Each row is a point on a tangle of strands that fork, close into loops and nearly touch. The rows are in no order.
Points whose rows are less than 86.4 apart are linked; no others are.
K_315: [  2  16 -25   6   0  -1  30 -28  27  56  -3 -31   2 -19 -18 -23  -3 -14
 -53  -6  -7]
K_380: [ -8  14  16  42   1   7  11  16  32  22  -1 -19 -18   6 -23   2 -19   5
 -40  17   1]
K_446: [ 24  24 -16 -38   2 -10 -14  -2 -10  22   3   5  23  -3  24  23   6  12
  -4  -4 -29]
K_364: [-11 -40  14   3 -21  20  27  -7   1 -37   6 -42 -10   8  -7 -36 -22 -47
 -14  63 -24]
K_419: [ -2  -7  24 -55 -14   6   6   3  21 -57 -19  12 -22   5  -7 -43  14 -29
 -10  16  -7]
K_600: [-14   3  14 -27  -9  16  -4  13  18 -35  -3  19  -3 -26 -19 -42  16 -14
  14 -17 -23]
K_574: [ 48 -12 -10 -65  42 -35  15  23 -11 -12 -31  27   9   4  37   4  20   4
   4  -3   1]
K_609: [ 20 -43 -11  26   1 -14 -31  32  -7  -8   8  33  49 -16  -6 -38 -44   8
  19   6  21]
K_437: [ -1 -18 -18  46   2  16  44 -32   2  48  15 -34   3 -23  -1   9  19  21
  12   0 -22]
K_612: [ 11 -44  12 -37  -6 -19 -11  25   3 -37 -25  33  10   5   2 -35 -13  14
   5  37  15]
K_751: [-41  -3 -30   0 -41  -9  23 -46 -15  30  -3 -32 -11   2 -48 -18 -37 -42
 -19  27   7]
K_277: [-27 -17   0 -13 -22 -16  -9 -11 -20   1  -6  -6  17 -23 -57 -24 -35 -17
 -18  37 -20]
K_586: [ 34  14  -5  -7  28  -5 -12  -6  28   1   4  -2   8  -4  52  -7  29  -1
 -24 -14  20]
K_563: [ 12  -2  11 -15  37 -11   1  13  11  36 -21  -6  26  -5  -8   8 -28  47
 -33  26 -47]
K_225: [-17   5  44  33  42  24   2  34   1   3  30 -19  -5 -34  23  19   5  43
   8  14 -21]
K_697: [  1  19 -10   0   0  -8 -41  -5 -41  -1  16   8 -14  37  24  76  -2   4
  24 -18  23]
K_589: [  9  18  -7   3  18   1  -9  24 -12  24  28  18  35 -32   6  14  -5  12
  51 -41  -6]
K_859: [ 31 -48 -25 -28 -12   0  -8 -24 -13 -28 -17  14   7  15  -2 -16 -19 -23
 -19  15  22]
K_334: [-43   8 -19  34 -34  19  45 -20  -5  47  -2 -61 -26   0 -29 -23 -13 -51
 -23  40   0]
K_703: [ -3  41   3 -10   7  -1 -20   3 -12  15  17   0  24 -18  20  16  19   3
  30 -22 -28]
K_321: [ 31 -52 -35   2  12  24  38 -51 -23  21   0 -22  11 -12 -19  -7 -26  -3
 -13  13   7]
K_824: [  8  43 -26 -14 -28 -11  -6  14  27  52  -9  16  20 -18 -12 -20  17  -4
 -30 -32  -9]
K_208: [-32  20  36  53  -8  20 -12   8  -1  10  26  -8 -14 -21   8  24  19  37
  26   1 -36]
K_556: [-22  21  41  -2  25   1 -10  32  35 -28 -12  10 -16  18 -38  -7 -24   0
 -21   2  37]
K_791: [ 19   5 -35 -14 -22  -9  17  -1  11  49 -25  16  13   8 -23   7  13   7
 -31 -19 -12]
K_138: [ -9  13  34  -9  26  -2 -12  25  16   8 -12 -31  -7   0   1  14 -24  30
 -40  62 -31]
K_928: [  0  27   0 -17  -5 -21 -27  31  -8  -6  -9  42   6  18  26  19  29  19
  12 -20  19]
K_197: [ 43  38 -40 -19  13 -37  -8  21 -18  47  -2  29  32 -14  22  32  -1  -7
   6 -37 -11]
K_184: [ 17  22  17 -48   4   7  -3   7  12 -64 -20  21 -25   8  37 -23  64  -7
  11 -15   8]
K_375: [ -1  15   5   5 -45  -2 -11  25  -1 -18 -13  71   0 -10   0 -16  61   8
  39 -38   5]
K_474: [ 38 -13  -9 -41   7  -7   4 -34  18 -27 -17  -7 -18  35  11  -9  -2 -24
 -43  15  14]
K_930: [  3 -12   8  -3 -50 -22 -18 -39 -37 -23   1  13 -25  38  15  38  -4  -6
   9  17   2]
K_259: [ 24 -16   8 -19  -4  -7   0 -13   7 -14 -27 -28 -22  35  12   8 -18   4
 -47  48  -7]
K_838: [-32  12  12  46   4  16 -13  10  -6  28  12 -18 -21 -12 -33   8 -16  -6
 -29 -20  14]
K_544: [ 61 -11 -20 -33  46 -12 -11  11   2   1 -16  15  21   4  40 -19   0  -4
 -25   3  32]
K_652: [ 11  12  22 -29  13   8   9  -7  16 -46  15  20 -18 -10  43 -15  60   9
  45 -24 -25]
K_771: [  1   0   3  10 -43 -21 -41  16   3 -66   0  34  -4   9  23 -37  22 -10
  14  11  43]
K_855: [ 25  17  -1 -10 -22 -37  -9  29 -10 -22 -27  51   6   5  27  13  55  10
  55 -18  -5]
K_966: [ 16   8   6 -38  12   1 -12   1  23 -47 -25   0 -32  39   8 -13   7 -19
 -36   7  56]
K_752: [ 32 -30  -7  39 -41  -8 -27 -10 -23 -10   9  29  11  -5  12   7   0   8
   9  14  24]
K_395: [ -1   7  -5  31   0  20 -11  -9  16  -6  12  -1  -7  20  23  18   8  -7
   0 -42  47]
K_839: [-31   5 -16  23  12  33  24 -16  -9  22  38 -33  25 -54   1 -32  -6 -36
  36 -15   4]
K_29: [-11  13  25  32  -7   2 -21  36  43  15  -7  19 -17  17 -31 -16 -28  19
 -36  -5  36]
K_912: [  6  14   3   3  44 -37 -15  53 -30  18 -18   6  11  32  37  47 -12  35
 -18   0  17]
K_952: [-47   1   1   6 -28   5  -2  -8 -38  19   7 -26  -1 -14 -47 -13 -62 -49
  -8  30   7]
K_737: [  2   3   2  47 -23  10 -18   1   4  10  24  21  12   0  17  14  13  15
  -2 -24  19]
K_316: [ 12 -24   7 -13 -51 -28 -21 -23 -12 -61   3  17 -17  36  20  -1  22   1
  14  14  37]
K_636: [-17   7 -10 -41  40  15  16   5  -1  20   0  -6  12 -21 -34 -21  -6  -7
  -7 -15 -16]
K_831: [ 12 -38  -8  63 -58   5 -20 -10  -7  -8  17  22  19 -20 -21 -31 -15 -12
  14   4  26]
K_95: [-15  -2 -12 -25  20  19  -7 -11  -8 -23  18   2  16 -39 -17 -25  -8 -17
  33 -21 -16]
K_112: [ 11   8 -23 -27  27 -24   5   5 -37   2   0  15  -4  30  23  56   1  -5
  39 -34   3]
K_101: [-24 -31  -7  38  30  34  13  -7 -38  19  37 -17  18 -46 -25 -16 -27 -10
  38   2  12]
K_302: [-16  35  31  47 -14  -2 -23  22  21 -10  18   8   6 -12  29   7  42  37
  40 -26 -21]
K_914: [-27  20  20 -10  22  27   6  16   9 -33   0  14 -26  16 -38  -4 -17 -17
  12 -23  28]
K_743: [-58  15  20  26 -14  29  -1   6   3 -36  19 -14 -24   6 -24   4  -9 -28
  12  -2  14]
K_502: [  4   4   2  25  40  25   1  -1  -8  22  19 -31  -5 -17  32  17  -5  21
  -4  -1 -12]
K_487: [-19 -46   3  32 -28   5 -33  18  -1 -19  15  35  15 -25 -43 -35 -36   2
  11   5  15]
K_760: [-10 -13   6  10  26  27  29  -9   6  -5   2 -49 -16   3 -17 -18 -36 -34
 -25  42 -10]
K_512: [ 38  -7   1 -24   9 -24  12  35  39  10 -39  22  27   9  19 -26  19  31
 -40  -3  -3]
K_435: [ 23  -3 -24  22  -2  12  16 -39  14  40  11 -21  11 -18  14  -9  15 -14
 -21 -19 -15]
K_608: [ 15  -1  -5  10  10  -2 -16 -30 -28 -25  -6  -3 -19  32  32  40   9  -3
   3  -8  53]
K_117: [  8  48   0 -14  14 -37 -19  44  -9  28 -13  18   2  20  45  42  19  23
  -9 -32   7]
K_950: [ 31   2   4 -62  14  -4  13   4  13 -25 -31  20 -12  22  26  -4  45   9
  -1  -6  -1]
K_579: [-40   3  -7  17   8  30  43 -42   1  -7  26 -37 -12   7  -8   7  14 -36
  38 -32  -5]
K_392: [ 30 -22 -26 -19  31  15   8 -42  -9  22   1 -18  -8   8  -7  24 -24  -7
 -21  -2  15]
K_943: [-24 -11   9   7 -44  -9  -9  -9  -9  17 -10 -14   2 -12 -36 -15 -20   3
 -16  61 -51]
K_747: [  5 -38  -5 -30 -22  -2  -5   1  -5 -18 -12  25  11   5 -34 -28 -43  -4
 -19  21   4]
K_234: [-24  25  11 -26  50   5  24   7  23  34 -10 -19   6 -16 -31  -4 -15  21
 -23   2 -37]
K_575: [  3 -47 -15  33  15  24  24 -29  -7   5  23 -31   1 -38 -20 -24 -44 -26
   8  15  20]
K_326: [ 29 -26 -25  -9  36   5  25  -9  11  43 -26 -13  16  15 -23   3 -33   8
 -44  -7  19]
K_159: [-11   9  -3  24  -3  34  39  -6  -5  24   3 -55 -34   8 -29   5 -26 -50
 -31  44  13]
K_441: [-46  31  20   5  18  30  18  -1  11 -18  22 -41 -19  -2  -4   6  -9 -33
  19 -11 -14]
K_522: [ -1 -29 -12  15   1 -31   2   0 -42  12  -1  14  13  19  -8  64 -20  38
  49  -1 -12]
K_923: [ -4 -19 -18 -42  17 -18   7 -23 -46   5  -3   1   6  49 -19  66 -15  26
  49 -19  -8]
K_423: [ 32  53 -27  11  16 -20 -16  34   4  28  11  42  34 -28  34  27  16   7
  31 -65  -3]
K_504: [ 39  -3  -1 -19  18 -24  -8  47  21   2 -17  35  34 -30  16 -38   6  24
   5  -5  -6]
K_411: [-48   4   7   9   0   9  46 -24  30  -6   6 -20 -35  29 -51  -3   7 -24
  25 -27   3]
K_155: [  0  14  33   6  -3 -11  -9   5  35 -36  18   4  -3   5  35   1  48  20
  24 -15  -6]
K_695: [  0  -8  30 -24   9  15   1   1  21 -73  -8 -14 -27  20  24 -36 -15 -26
 -26  17  25]
K_200: [ -5   0   4   6 -32   0 -13 -42 -50  -5   6 -12 -25  14   8  59   4  20
  12  28 -25]
K_714: [ -8  -5  -5  11  17 -37  -9  39 -36  17  -6  11   6  21  10  58 -36  39
  18  -5   4]
K_333: [-49  30   5  31   2  17  21 -13  18  28  11  -4  -9  12 -45  14  -3   5
   4 -41  18]
K_210: [-20   1   2  20 -46   1 -16 -30 -24  23   7 -13  -8 -10  -1  37  20  12
   7  33 -49]
K_863: [ 10  -1  -6   0 -74 -12 -36  13  -6 -33  -3  50   8 -11   2 -30  23  -5
  17 -13  23]
K_479: [ -3  14 -12  -9 -16  -9  22  -5   7  35 -12  14  -5  18 -15  24  32  31
   9 -36 -16]
K_178: [ 27  10   7  38  14  15   3 -15  15  14  21 -18   2 -29  39   0  29 -14
 -18  -3  -6]
K_20: [-33 -16   7   5 -23  18   4  -7   1 -15  14 -31   8 -24  -8 -49  -3 -33
   5  28 -38]
K_621: [-10  -1  -9  39  -5  -3  15 -22  11  33  -2 -16   4   9  -1  36  25  42
  10 -15 -28]
K_644: [  3 -16  16 -13 -24  -3 -10  -4  -5  -3 -14 -23 -17  -2  -6  -1 -16   4
 -44  64 -44]
K_304: [ 23  -8  10  -1  18 -32   2  36  27  23 -26   1   8  18  18   8   7  53
 -31  28  -9]
K_848: [ -2 -18  27 -53 -10 -10 -25  16  13 -65 -27  32  -7   4   9 -34  33  14
  12  33 -21]
K_93: [-16   6 -17  11  32  31  35 -35  13   5  34 -37   2 -32  12 -37  17 -44
  29 -43   1]

A fork is a point with three links, a tip a point with one. Leave the first point through the second and follow the links. Name the first fork or tip that comes.
K_608; K_697 -> K_210
K_912; K_714 -> K_609
K_208; K_302 -> K_178
K_333; K_838 -> K_579

How many points has the smallest loop of links through each point below? Write 0 if it is on no loop.
K_838 -> 10
K_943 -> 7
K_636 -> 12
K_446 -> 5
K_586 -> 12
K_695 -> 8
K_364 -> 0

A piece is all that can be reached along the links. How many separate loops has the piece of each point below (a circle has one, a figure eight two, a Y none), and how many tips (points with one link)?
K_747 -> loops 3, tips 2
K_380 -> loops 1, tips 1
K_375 -> loops 0, tips 2
K_544 -> loops 1, tips 2
K_197 -> loops 1, tips 0
